A landscape with many peaks, sampled at points; each row gives a point and its height.
A climber steps from a point to the highest of its 3 nearest points, and stops where none of them is higher. Distance is the straight distance between rows; heights are no part of it.
z_799: [ 27  47 -13 -11 -28   8  10  14  13]  height 5.55
z_118: [  6 -10  -6  -5   0   2 -20   3 -20]  height 4.30
z_666: [-19 -27  19  38  25 -24 -15   3   0]  height 6.43
z_583: [ 24  50  -2  22 -28  15  13  14  21]  height 6.61
z_352: [ -1 -27  -3 -52  12 -11   9  -5   8]  height 2.04
z_434: [ 31  28 -12 -12  -3  -1  15   8  17]  height 2.46
z_101: [ -4 -31  -5 -12  18 -36 -39 -14  -1]  height 4.96
z_460: [ -9   7  15  32  -9  20  14   3 -12]  height 4.26
z_28: [ 11 -13 -17 -29  -5   1 -12   3 -15]  height 5.61
z_976: [  5  26  -3 -70 -22  -1  29   1  22]  height 4.86
z_878: [-25 -15   7  18 -11   2 -33   5 -32]  height 6.04
z_700: [ 38  27 -13   3   8  -8  22  13  28]  height 2.09
z_550: [ 22  30 -11 -35 -25   9   6  -2   5]  height 5.72
z_502: [  1  10   8 -75 -23   7  25  -1   5]  height 7.25
z_160: [ 10 -15   1  35  24 -14  -1   5   9]  height 6.00
z_923: [ 16  21 -17 -45 -27  15   5  -4  -2]  height 6.98
z_115: [ -5  20  13  37 -21  25  21   4   1]  height 3.35
z_41: [-23 -20  19  56  29   2  26 -10  13]  height 5.32
z_100: [ -3  -9   5  14 -10  11 -13   8 -23]  height 5.64
z_58: [ 22  16  -4   4 -11  10  -1  13  -7]  height 2.90
z_574: [10 -4 10 47 16  0 18 12  6]  height 6.47
z_562: [-23  -9  16  42   0  25   5   2  -8]  height 5.31
z_816: [ 25  28 -15 -16 -23  13   9   5   3]  height 3.91
z_674: [ 17   9  -9 -48   8  -7  32  -1  23]  height 6.44
z_492: [  2  -4   4 -63   0   0  28  -5  13]  height 8.15
z_221: [ 25  45 -22 -25  -4  -5  33   4  40]  height 2.02
z_451: [-11  -9  10 -74 -12   3  26   7   9]  height 5.87
z_191: [ 17   4 -11 -41 -22  13 -12  -4 -16]  height 7.87
z_998: [ 29  47 -19 -11 -10  -5  19  15  34]  height 2.05
z_594: [  5 -27   4 -57   1  -5   6  -8   6]  height 3.22
z_869: [  2 -28  -1  24  20 -22 -19   1   3]  height 5.36
z_277: [  1 -19 -13 -24  -4  -7 -30  -9 -20]  height 6.65
z_767: [-34 -21  14  37   7  -4 -23  -3 -20]  height 6.20
z_553: [-17 -18   0   8  -3  -8 -44   0 -34]  height 5.73
z_374: [-37 -11  20  18   6 -24 -63  -6 -24]  height 8.04
z_63: [-26  -4  19  52   7  10  20 -11   3]  height 5.52
z_223: [ 20  59 -30 -12 -28   0  22  14  40]  height 2.01
z_48: [  2 -26  -9 -18  13 -22 -38 -12 -11]  height 5.75
z_459: [ -7 -23   6  40  18 -16 -12   3  -3]  height 6.37
z_212: [ 24   7 -11   4   6   1   8  14   6]  height 1.67
z_586: [ 27  47  -7   7 -14  14  12  17  15]  height 8.05
z_497: [ 25  12 -15 -15  -7   6  -3  10 -10]  height 1.70
z_50: [-47 -18  21  30  -2   4 -32 -11 -31]  height 5.89
z_359: [ -2 -36  -3 -39  22 -24 -14 -17  11]  height 0.56
z_437: [ 10  24  -6 -50 -10  -2  31  -1  31]  height 3.59
z_527: [-27 -14  12  47   6   0  -2  -5 -10]  height 5.83
z_446: [ 14  17 -10 -60 -20   6  18  -9   7]  height 5.03
z_39: [-32 -18  16  28   7 -21 -46 -11 -21]  height 7.69
z_473: [-10 -19  10  12  16 -36 -48 -12  -6]  height 4.17
z_589: [-49 -13   9  50  23  14  17 -37   6]  height 5.16
z_805: [-23 -24  12  26   5  -3 -27   1 -22]  height 6.50
z_139: [ 25  -7 -12   5  22 -11   3  10   6]  height 1.73
z_326: [ -1 -15  -6 -63 -12   4   4  -7  -6]  height 2.67
z_518: [ 9 10  6 32  2 11 15 12  1]  height 5.80
z_615: [-18   6  16  35  -6  36  26 -10  -3]  height 3.39
z_575: [-45 -10  11  38   6  25  12 -24  -1]  height 5.28
z_176: [10  4  3 22 -1 11  3 15 -5]  height 4.63
z_368: [ 10 -13  -8  -1   6  -6 -11   8 -12]  height 3.16
z_746: [ 32  35 -13 -33  -4   2  23   5  24]  height 1.87
z_551: [-22 -20  10  32  15 -18 -24   0 -10]  height 7.15
z_172: [-20  -3  13  26 -14  19 -10   9 -28]  height 7.16
z_306: [ 10   0  -5   0 -10   6  -8  10 -16]  height 4.28
z_112: [ 18 -13 -12 -24  15  -4  -3  -1  -1]  height 2.11
z_585: [-24 -26  20  58  29  -9   7  -5  10]  height 5.19
z_871: [ 29  13 -11  10  11   0  14  13  10]  height 2.00
z_948: [-50  -5  11  32   9  27  16 -37 -14]  height 5.14
z_825: [  8 -24  -6   3  18 -20 -18   0  -5]  height 3.92

For each start below, name the point where the climber stops.
z_553 | z_374
z_115 | z_574
z_473 | z_374
z_871 | z_434
z_550 | z_191
z_223 | z_586
